The views of a scene show one set of named points, each view turned or mirrored, shifted and resized as a whole, with a little noise and some points left out.

Scene 1
View 1
q51: [-11   4 -15   6  -5  -5   4 -14  -9   4  10   0   5  -3   6  -6  -4   8
  14  -8]
q681: [ -6   4  -9   1 -10   4  -5  -8 -11   0  -1  -3  -8   3   8  -8  -1   5
   0   1]
q224: [ -2   8 -16   9   2   8 -10 -14 -15   2  -4   7 -14   3   4 -16  -8  -5
  11   3]
q638: [-15  -7   4  -8 -15 -11  -1  -7  -2  -1  -1 -12   8  -7   9   9   1  12
  -7 -11]
q825: [-14  -7 -11  -7 -17 -10  -3 -13   0  -1   6  -4   1  -2   6 -10   2   9
  -2 -12]
q544: [ -1  -4  -1  -3 -16   4 -12   0  -7   4  -8 -17   0   0  10   4  -2   5
 -14  -2]
q84: [ 12  15 -20  20   8  20 -13  -8 -24  13  -4   0 -10   6   4 -11 -15 -10
  14  10]
q663: [-16   0  -6  -1 -10  -9   3 -11  -6   0   7  -3   6  -4   8   0   0  11
   5  -8]
q310: [-12  -4  -1  -5  -9  -7  -9 -12  -5  -2  -6  -5   0  -5   7   0  -4   4
  -4  -7]
q832: [  7   6 -10   7  -8  11 -10   1 -17  14   0 -14   4   4   9   2  -9   2
  -4   2]
q561: [ 10   4 -19   8 -13  15 -10  -1 -11   9   0 -10  -9   7   8 -12  -3   1
  -2   4]
q545: [ -9  -7  -9  -8 -25 -11   1  -1  -2  13  16 -21  21  -3   9   4   1  18
  -9 -16]
q286: [-10  -5 -10  -1 -10  -7  -5 -13  -3   1   3  -4   3  -4   5  -6  -3   6
   2 -10]
q179: [ -4  -9  -1   0  -8   2 -14 -13   2 -10 -18  -5 -12  -6   6  -5  -3  -2
  -3  -2]
q970: [-13   1  -4  -1  -6  -6  -5 -11 -10   4   1  -4   6  -4   7   1  -6   5
   1  -7]
q863: [ 10   2 -22  18   6  12 -14 -16  -9   6  -8   1  -8  -2   0 -15 -15 -11
  17   1]
q196: [-10  -7   1  -2 -15  -4  -1  -6   0  -4  -4 -13   3  -6  11   6   2  12
  -4  -8]
q378: [ 11   4 -19   8  -6  15 -19  -5 -15  12  -4  -7  -9   6   4 -15 -11  -8
  -1   5]
q943: [ -1  -7 -15   3  -9   0 -10 -15   2  -2  -5  -3  -7  -3   3 -14  -4   0
   4  -7]
q17: [ -8   4   2  -4  -2   0 -15  -7 -17   4  -9  -4  -2  -1   8   3 -10  -1
  -8   1]
View 2
q970: [ -9 -14 -11   4  -5  12   0 -17  -2   4 -15   3 -10   7 -13  -2  -7  -3
   1  -9]
q638: [ -1 -17 -17   4   6  20  -1 -22 -10  -1 -10   6  -7  16 -12   3  -4  -9
  -8  -9]
q286: [ -9 -13 -12   0  -4  12   2 -13   3  10 -15   9  -4  11 -11   0  -9  -6
  -2 -10]
q832: [-10  -3  -9   4   0   2  -2 -25 -11  15 -18  10  -7  -9  -8  -5  -1  14
   7   1]
q179: [ -2  -8  -1  -1   2   9   0 -20   3  19  -2   1  -5   2  -1  -4  -8 -19
 -11   1]
q681: [-10  -9 -13   5  -4   6  -7 -15   2  19  -9   2  -2   1  -8  -2  -3  -2
   5  -2]
q17: [ -5 -14  -4   6  -4  10  -5 -23  -6  10  -6  -3 -18  -5  -9  -7  -5  -1
  -1   0]
q224: [-16  -3  -1   2 -14  -4  -4 -10  12  25 -12  -4  -3  -7  -5  -8  -8  -3
  11  -1]
q863: [-18   6   9  -7 -11  -9   6 -13  12  24 -21   5  -2 -12  -2 -11 -12  -3
   8  -1]
q84: [-20   7   5   1 -13 -14  -2 -17   5  25 -20  -3  -5 -21  -3 -13  -5  11
  20   4]
q544: [ -1 -10 -12   4   8  13  -4 -27 -14  15  -6  11  -7  -1  -7  -1  -1   1
  -7   2]
q825: [ -8 -18 -18   2  -3  16  -2  -9   4  13 -12  12  -1  16 -12   3  -9  -7
  -5 -12]
q545: [ -5 -18 -27   2   7  22   1 -20 -15   0 -21  26  -2  18 -17   7  -3  10
  -4 -15]
q378: [-13  -2   0  -1  -7  -3  -2 -18   2  31 -12  11  -6 -17  -3  -9  -6  10
   5   4]
View 3
q84: [-11  -7 -17 -20  -2  16   8  15  20 -16  -1  -8  21   2 -13  -5 -21  10
  19  10]
q863: [ -8 -12 -12  -7   0   2  12  13  16  -8  -4 -14  23   4  -9  -9 -17  11
  18   4]
q310: [ -8  -8   3  -4   5 -12 -15  -6   0   2   4  -6   7   9 -12  -2  -2   3
   8   8]
q638: [-11  -5   7  -4   3 -18 -21  -6  -5  11   8   0   2   3 -15   3   3  -3
   0   7]
q825: [ -8   1  -3  -1  10 -17 -10  -5  -6  14   2  -4   4   0 -20  -7   0   7
   9   6]
q561: [ -9  -3 -13 -16   4   5  -7  10  12  -6   2  -3   5  -4 -21  -6 -15  15
  10  -5]
q663: [-11   1  -1  -5   3 -10  -8  -5  -6  13   4  -2   8  -1 -17  -1   0  -2
   7  13]
q681: [ -8  -3  -6 -10   5   2  -9  -2   2   0   2  -3   6   1 -17  -4  -6   6
  12   6]
q544: [-10  -9   2 -13   4  -8 -25   2   6  -3   9   0   0   3 -16   0  -6   6
   2  -4]
q17: [-10 -10   1 -15   4  -4 -18  -2   8  -9   7  -3   9  12 -12   0  -6   3
  10  13]
q179: [ -1 -17   4   2   3  -5 -13  -5   1  -5   1 -11   6  11  -8  -6  -5   8
  10  -5]
q545: [-18   6   0 -11   6 -29 -21   5  -1  21  10   6  -1  -8 -26   4  -1   1
  -3   3]
q832: [-15  -4  -7 -22   0  -1 -12  12  14  -5   8   0   8  -2 -18   2 -13   6
   7   3]
q943: [ -5  -8  -5   1   6  -9  -2   2   3   2  -1 -11  10   4 -13  -9  -7  11
  13  -2]
q51: [-12   3  -7  -5   1  -6   2   1  -1  13   0  -4  14  -2 -17  -2  -5  -1
  11  16]
q196: [ -9  -6   5  -4   0 -11 -19  -3  -3   9   6  -2   2   1 -15   2   0  -2
   1   0]
q224: [ -6  -5 -12  -9   5   9   4   1   7  -8  -3  -9  15   6 -13  -9 -11  10
  20  11]
q378: [-10  -8 -13 -17   6   2  -5  12  17 -13   1  -6  10   3 -17  -8 -17  17
  15   0]
q286: [ -9  -2  -1  -1   6 -16  -8  -2  -3  12   2  -6   8   1 -16  -4  -1   4
   7   6]
View 4
q17: [ -1   5  -2  12   4   5 -24  14  -4  -3   4  -9  -8 -10   5  -5  -9   3
 -15  24]
q681: [  3 -13  -2  17   8   5 -21  -5   1 -15   1  -8  -5  -7 -10 -14  -9   5
 -14  18]
q51: [ 13 -11  -9  15  23   3 -15 -10 -12 -26   9 -16  -2  -1 -17  -3 -12   0
   3   8]
q663: [ 23 -12  -3  16  14   6 -25   1  -9 -15  13 -20  -3   3 -18  -1  -8   7
   0   8]
q825: [ 25 -25   0  16   7  15 -23  -3   0 -18   5 -12  -6  -1 -11   4  -4  18
   1   8]
q84: [-31   5 -10  15  20  -6   5 -13 -12 -33  -9   2  -8 -22   3 -24 -18 -19
 -20  26]
q943: [  8 -10  -8  16   4  15  -7 -13   1 -29  -2  -1 -10  -5  -7   1  -2  15
 -12  19]
q638: [ 29  -6   7  15  -4  12 -30  18  -7  -8  15 -22  -8   6 -14   4  -3  15
  -5  12]
q310: [ 15  -2  -4  14   3  13 -25   6  -2 -10   8 -11  -8  -2  -5   4  -3  15
 -10  19]
q863: [-17   4 -15  15  18   4   8 -19 -10 -39  -7   2  -9 -15  -2  -9 -11  -4
 -15  26]
q286: [ 19 -12  -4  15   8  13 -17  -2  -6 -21   6 -12  -7  -1 -10   4  -6  12
  -1  12]
q561: [-10 -19  10  21  -1   3  -7  -4  -1 -31 -12   0 -11 -14  -4 -24 -10  -3
 -18  17]
q196: [ 24  -6   6  19  -6  10 -25  11  -5 -15  12 -19  -9   6 -18  -3  -2  14
 -12  14]
q179: [ 10   4  -8  16  -8  18 -15  -4   7 -16   3  -3 -10  -3  -6   2   2  23
 -26  29]
q378: [-18 -10   2  17   3   6  -2  -4  -4 -29 -15   5 -13 -21   8 -17 -10  -4
 -18  23]
q545: [ 35 -28  23  17  -5  10 -26  25 -18 -22   8 -24 -14   4 -13  -1  -7   5
  12  -5]
q970: [ 11  -6  -3  13  12   7 -21   6  -9 -12   7 -13  -6  -5  -5  -2  -9   4
  -4  14]
q832: [ -7  -6  13  18   0  -1 -11  13 -14 -23  -4  -9 -12 -12  -2 -21 -12 -11
 -13  16]
q544: [  9  -7  15  19 -15  10 -24  20  -4 -11   1 -11 -15  -5  -3 -11  -4   8
 -18  19]
View 5
q286: [  5   3   8   0   3  10  -5   5   5  -2 -11   9   4  10  -7   0   3   6
   1   9]
q310: [ 9  1 12  3  0 10  4  6  7 -3 -5 13  6 10 -8  0  3  3  2  4]
q224: [  1   1   6 -16   4   4   3   1   7 -12  -7   5  -4   1 -17   6  10   1
  17  12]
q196: [11  0 15  0 -4 16 -1  6 10  4 -7 12  7 13 -5  2  0  7 -7  6]
q970: [ 7 -1 11  0  2  8  0  4  3  0 -7  5  8 14 -8  1  4  4  5  6]
q179: [  7   1   9  -2  -5  13   7   6  14 -10  -2  22  -1   1 -10   3   3   1
   1   5]
q51: [  0   3   7  -8   3   7 -10   2   0  -2 -12   0   5  15 -11   4   4   9
   6   9]
q825: [  7   7  10   2   6  10  -6   7   5  -1 -15  12   2  11  -5  -4   1   8
  -3  10]
q832: [ 11 -13  11 -10   5  12   3   1  13   6  -5  -2   7   3  -7  10  10  -1
   9  15]
q84: [  1 -10   4 -23   5   5   4  -4  10  -8  -2  -5   0  -4 -18  16  16  -4
  25  16]
q545: [ 13  -4  13   9   8  16 -11   7   8  16 -16   1  11  17   5  -1   1   7
 -11  14]
q544: [17 -8 16  0 -1 16  9  6 17  5 -3 13  6  4 -4  5  5 -1 -2 10]
q17: [ 13  -6  14  -2   1   7  12   4   8  -2  -2   7   7   9 -11   2   8  -2
  10   6]
q663: [  6   4  13  -3   1  10  -5   5   2   2 -12   5   6  18  -9   0   1  10
   0   7]
q561: [  9  -6  10 -15   7  13   1   1  17   1 -10   4  -3  -5  -9   9  11   0
   8  21]
q943: [  1   2   3  -4   2  11  -4   4  10 -10  -8  14  -2   1  -9   4   5   3
   3  11]
q638: [13  0 16  6 -2 14  0  8  7  5 -8 12 10 18 -4 -1 -1  7 -7  4]
q681: [  9   1  14 -11   3   9   3   4   9  -1 -10   7   0   6 -11   2   6   5
   6  12]
q863: [ -6  -5  -4 -14   2   8  -3  -2   9 -15  -2   4  -2  -6 -15  13  12  -2
  17  13]
q378: [  7  -9   5 -12   9   9   5   0  16  -5  -5   3  -2  -7 -10   9  14  -5
  14  18]

In a view up to two points have been moved. Name them for each view, in the order of its rows, or write -.
view 1 | -
view 2 | -
view 3 | q286
view 4 | q863, q970
view 5 | q544

Scene 2
View 1
q724: [ -2 -14  -1   6 -19 -23  16   4  -9  -4   4  -7  14 -13   5  -2   6  13
  -6  -1]
q452: [ -4 -13 -23  21 -12  -4  -1   7 -13   9   1   2   3  12  15   4   5   4
  -1   2]
q551: [  4  -7 -20  20  -4  -9  10  -1 -20   8   5  12  13   7  13  -2   2   7
   0  -2]
q605: [ 16 -16 -16   7  -9  -5  28   2   1  -1  -9  -4  12   3  17 -11   3  12
   6 -15]
q346: [ -1 -12   1  12 -13 -27  19   7 -13  -7  11  -3  18 -20  -1   1   7   9
 -16  -1]
q530: [-14  -8  -8   0 -16 -25  10  -2 -12  14  19   5   1  29  10  -8 -12  -3
   5  13]
q328: [ -5 -12  -5  10 -18 -24   4   6 -23  -1   9   0  18 -17   2   1   9  16
  -6  -2]
q435: [-10  -8  -3   6 -14 -25  22  -3  -2   7  13  -3   0  21  10  -4  -8  -5
  -4  18]
q173: [ -6 -12  -6   0 -12 -25  19   9  -5   6  21   2   8  15   4  -8  -9  -4
  -7   0]
q857: [ -1  -5 -18  29  -8  -8   6  -4 -17   7   0   6   6   8  15   6   7   6
  -4  12]
q48: [  1 -12   8  -5 -18 -30  39  -3   8  -6   5 -13   8   0   7 -11  -4   4
  -5   6]
q290: [ -1 -10  -4   0 -16 -23  21  -4  -9   3   7  -1  10   8  10 -10  -4   8
   5   3]
q621: [ -2  -3 -12  28  -3 -16  16  -7 -14   6   9   8   6  10  12   5   1  -1
 -11  16]
q222: [ -4  -6  -9  18 -11 -18  10  -5 -18   4   6   4  10   1  10   2   4   8
  -4  10]
q336: [ -4 -10  -8   6 -17 -19   9  -1 -16   5   6   1  10   4  10  -5   2  11
   4   2]
q212: [-16 -19 -13   0 -22 -18  -4  21 -11  10  18  -3   3  12   3  -4  -4   0
  -2  -5]
q769: [-15 -16  -4   0 -25 -23   6  10  -7   4  12  -9   3   7   5  -3  -1   4
  -2   5]
q231: [  6 -10  -1  10 -11 -25  25  -1 -13  -7   6   0  21 -17   4  -3   6  13
 -10  -4]
q65: [ -6 -18 -10   3 -18 -16  11  15  -3   3  10  -6   5   5   6  -4  -1   2
  -6  -6]
q195: [  1 -13  -7  -6 -15 -23  17   1 -15   4  11   4  16   5   8 -14  -5  11
   9  -9]
q288: [ -9  -2 -22  30   0 -13  -3   2 -30  16  22  22   9  18   8   7  -1  -5
 -10  11]
q538: [ -1 -25  -9  -9 -20 -16  18  24   6   0   9 -12   7   3   4 -11  -4   3
  -4 -19]
View 2
q65: [-12  -6   4   9  -1   4   0   9  17  14   1  11  16  -4   2   8  -9   4
   6   0]
q290: [ -8  -3  -7   4  -8  13  -3   4   8   0   1   7   0 -17   2  17  -7  13
   9  -6]
q212: [ -9 -12  -2   6  -1   8  -5  20  26  24   0  13   6   0  -2   3 -12  -3
   2   8]
q173: [-17 -11  -6   4  -3   0  -8   9  22   0  -5  11   4 -14   2   8 -12   9
  13   7]
q328: [ -2 -15   8   5 -18   8  19   6   1   4  12   8   2   6  -9  17  -3  -7
   8   0]
q769: [-11 -12  -3   9  -3  11   4  12  23  12   4   8   4  -4  -3   5 -10  11
  -3  -2]
q288: [-12  -5 -30 -27 -22   0  -7   7  15   9  15  17   7  -3 -15  -5  -5 -14
  25  25]
q222: [ -9  -3 -13  -8 -18  10   8   1   4   2  15   8   8  -5  -8   8  -1   3
  12   0]
q435: [-21  -6 -21  -2  -5   6  -6   2  25  -3   3   7   6 -19  -1  -1 -11  24
   6   1]
q605: [ -8  17   6   5  -4   9  -5  -2  -8  10  -3  10  26 -16  12  24  -1   7
  20 -17]
q452: [ -9   8 -13 -10 -10  10  -3   8   9  26  12  14  25  -1  -4   1  -3  -5
  12   2]
q336: [ -5  -3  -9  -2 -11  14   1   8   8   9   7   9   2  -9  -3  13  -5   4
   8  -1]
q551: [ -6   6 -13 -14 -17   6  -3   3  -1   9   9  14  13  -8  -3  12  -1  -7
  23   5]
q621: [-17   0 -23 -17 -19   3   3  -5   9  -4  16   9  15  -9  -9  -1  -2   7
  19   6]
q530: [-14  -8 -26  -6  -5  13 -15  13  28   7   0  10  -7 -20  -2   2 -13  15
   6   7]
q346: [-11 -17  12   9 -15  -2  21  -2   4 -10   8   6  10   2  -5  16  -4   1
  12   0]
q195: [ -3  -4  -1   5  -8  11  -7  10   4   4  -5  10  -6 -17   4  24  -7   3
  13  -3]
q231: [ -8  -9  10   7 -16   1  17  -5  -5 -12   7   6   9  -5  -1  22  -1   3
  16  -5]
q857: [-10   7 -21 -17 -19  11   5  -1   3  10  20  10  20  -4  -9   1   1   0
  15   1]
q48: [-19  -8   4  17  -2   5   6  -5  12 -16  -3   2   8 -20   8  17  -9  31
   4 -15]
q538: [-12  -5  18  21   8   1  -5  13  17  15 -12  11  19  -7  12  16 -12   6
   6  -6]
View 3
q621: [  0   2  19  -6   5   3  19 -16  -1  14 -13  15 -11 -24  18  -1 -13 -15
   3   2]
q212: [ -1 -18   2  12   0  18   8  -7   4   7  -5  -6  -4  12 -13  -9   3 -10
  -3  13]
q538: [ -3 -27  15  16  -5  29   4  -5  -3   8  -4 -35  17  -6  -9  -1   5   2
  -2   1]
q288: [ -4   4   7  -4  -1 -12  11 -18  -6  21 -20  26 -23   2  12  -6 -14 -15
   6  17]
q530: [ -1  -8   1  -5   1  20   1 -23   8  10  10   1  -5  -4  -1 -14 -13 -35
   4  10]
q290: [ -2  -2   5  -4   6  23   5 -10   0   6   3 -11  15 -21   5  -8  -9 -12
   3  -1]
q328: [ -2   8   3   7  22  11  15   7   2  -1 -19  -3  12 -10   4  -2  -1  15
  -4   7]
q65: [ -1 -18  13  10   1  20  11  -6  -1   7  -7 -14   5  -7  -4  -3   2  -4
  -3   3]
q605: [ -3 -12  14  -1 -17  18  14  -4 -22  10  -6 -20  24 -32   7  -5   0   5
  10 -18]
q435: [  3 -12  17  -3   6  24   8 -23  12  10   6  -4  -6 -20   7  -5 -12 -31
  -1   3]
q769: [  2 -13   7   8  11  26  12  -6  10   1   0  -8   2  -5  -8  -8   2 -12
  -6   6]
q173: [ -3 -13  13   4   3  19  -2 -19   5  14  -2 -16   2  -7   3  -3 -12 -15
   0  12]
q724: [  0  -1  11   7  19  22  15   2   3   0 -11 -14  16 -21   5   0  -2   9
  -5   0]
q452: [  1 -12   9   2 -12   5  23  -5 -13   9 -14  12  -7  -7  -1  -9   7  -6
   5  -4]
q551: [ -5   3   6  -5  -6   0  13  -8 -16  14 -15   8   2 -15  11  -7  -8  -2
  10  -1]
q336: [ -2   0   1  -2   5  15  11  -6  -3   4  -4   0   8 -12   2 -10  -5  -8
   3   2]
q222: [  0   5   9  -3  10   9  18  -6  -1   6 -11   9   0 -20  11  -5  -7  -6
   1   1]
View 4
q222: [  7   6  17   4  15  -3  -6 -10   3  17   2  -9 -17  10  10  -9   9  -8
   1  -8]
q290: [-9  0 13  4  0 -9  8  7  5 15 -7 -4 -8 10  9 -1 12 -3 -4 -7]
q605: [-11  14  -6  14   1  -4  16   7 -11  25  -6 -20  12  33  13  -5  17 -12
  -3  -4]
q724: [  0   4  16  11  12   0 -16  12   4  16  -5 -15   3  11  10   9  13  -7
   2  -4]
q538: [-16   3  -9  14 -11  10  -7  16   1  17  -7   2  20  21  -5  11   6  -3
  -8  -1]
q48: [-20   4  21  14  -1 -14  -2  19  13  12 -25  -3  15  13  19  -5  16   4
   1  -8]
q452: [  6  11  -5   3   7   6  -4 -21 -10  14  12  -6 -10  20  -5 -10  -2 -10
  -5  -8]
q769: [ -7  -2  10   3  -2   2 -14   3   6   4  -2   5  -3   4  -5   4   0   3
  -4  -8]
q288: [ 17   4  10   2  12  14  -4 -35   8  31  12  13 -39   8   0 -21   2 -14
  -6  -4]
q530: [-12  -6  12  -3  -9  -5  10 -10  13   9  -3  20 -23   1  -3 -13  -1   4
  -9 -10]
q328: [ 10   1  17   7  18   8 -21   8   4  21   4 -15 -10   6   5  17  12 -12
   2  -1]
q173: [-11  -1   8   9  -7   6  -1   0  15  22 -10  16  -6   9   2  -7   7  -2
  -7  -3]
q336: [ -1   0  10   2   5  -2   2  -1   2  15   2  -5 -15  10   3   1   7  -7
  -3  -6]
q231: [  3   7  19  16  16   1 -11  12   8  29  -9 -18   0  14  20   5  21 -12
   4  -1]
q551: [  7   8   5   6  11   3   6 -13  -4  27   6 -11 -17  19   8  -9  11 -15
  -3  -4]
q346: [  5   5  20  16  17   8 -25  10  11  26  -9 -11   3   9  14   8  18 -10
   4   0]
q621: [  8  10  18   7  15  -2  -4 -23   7  21  -2   1 -18  13  13 -26   8  -8
   0  -9]
q195: [ -8  -4   7   4  -2  -1  13  13   4  24  -2  -5 -12  11   5   9  14  -8
  -6  -1]
q857: [ 12  12  10   3  17  -2  -3 -24  -5  16   8 -11 -19  16   8 -19   5 -10
   0 -11]

In a view up to two points have been moved. Name them for each view, in the order of its rows, or write -.
view 1 | q452, q336
view 2 | -
view 3 | -
view 4 | q605, q551
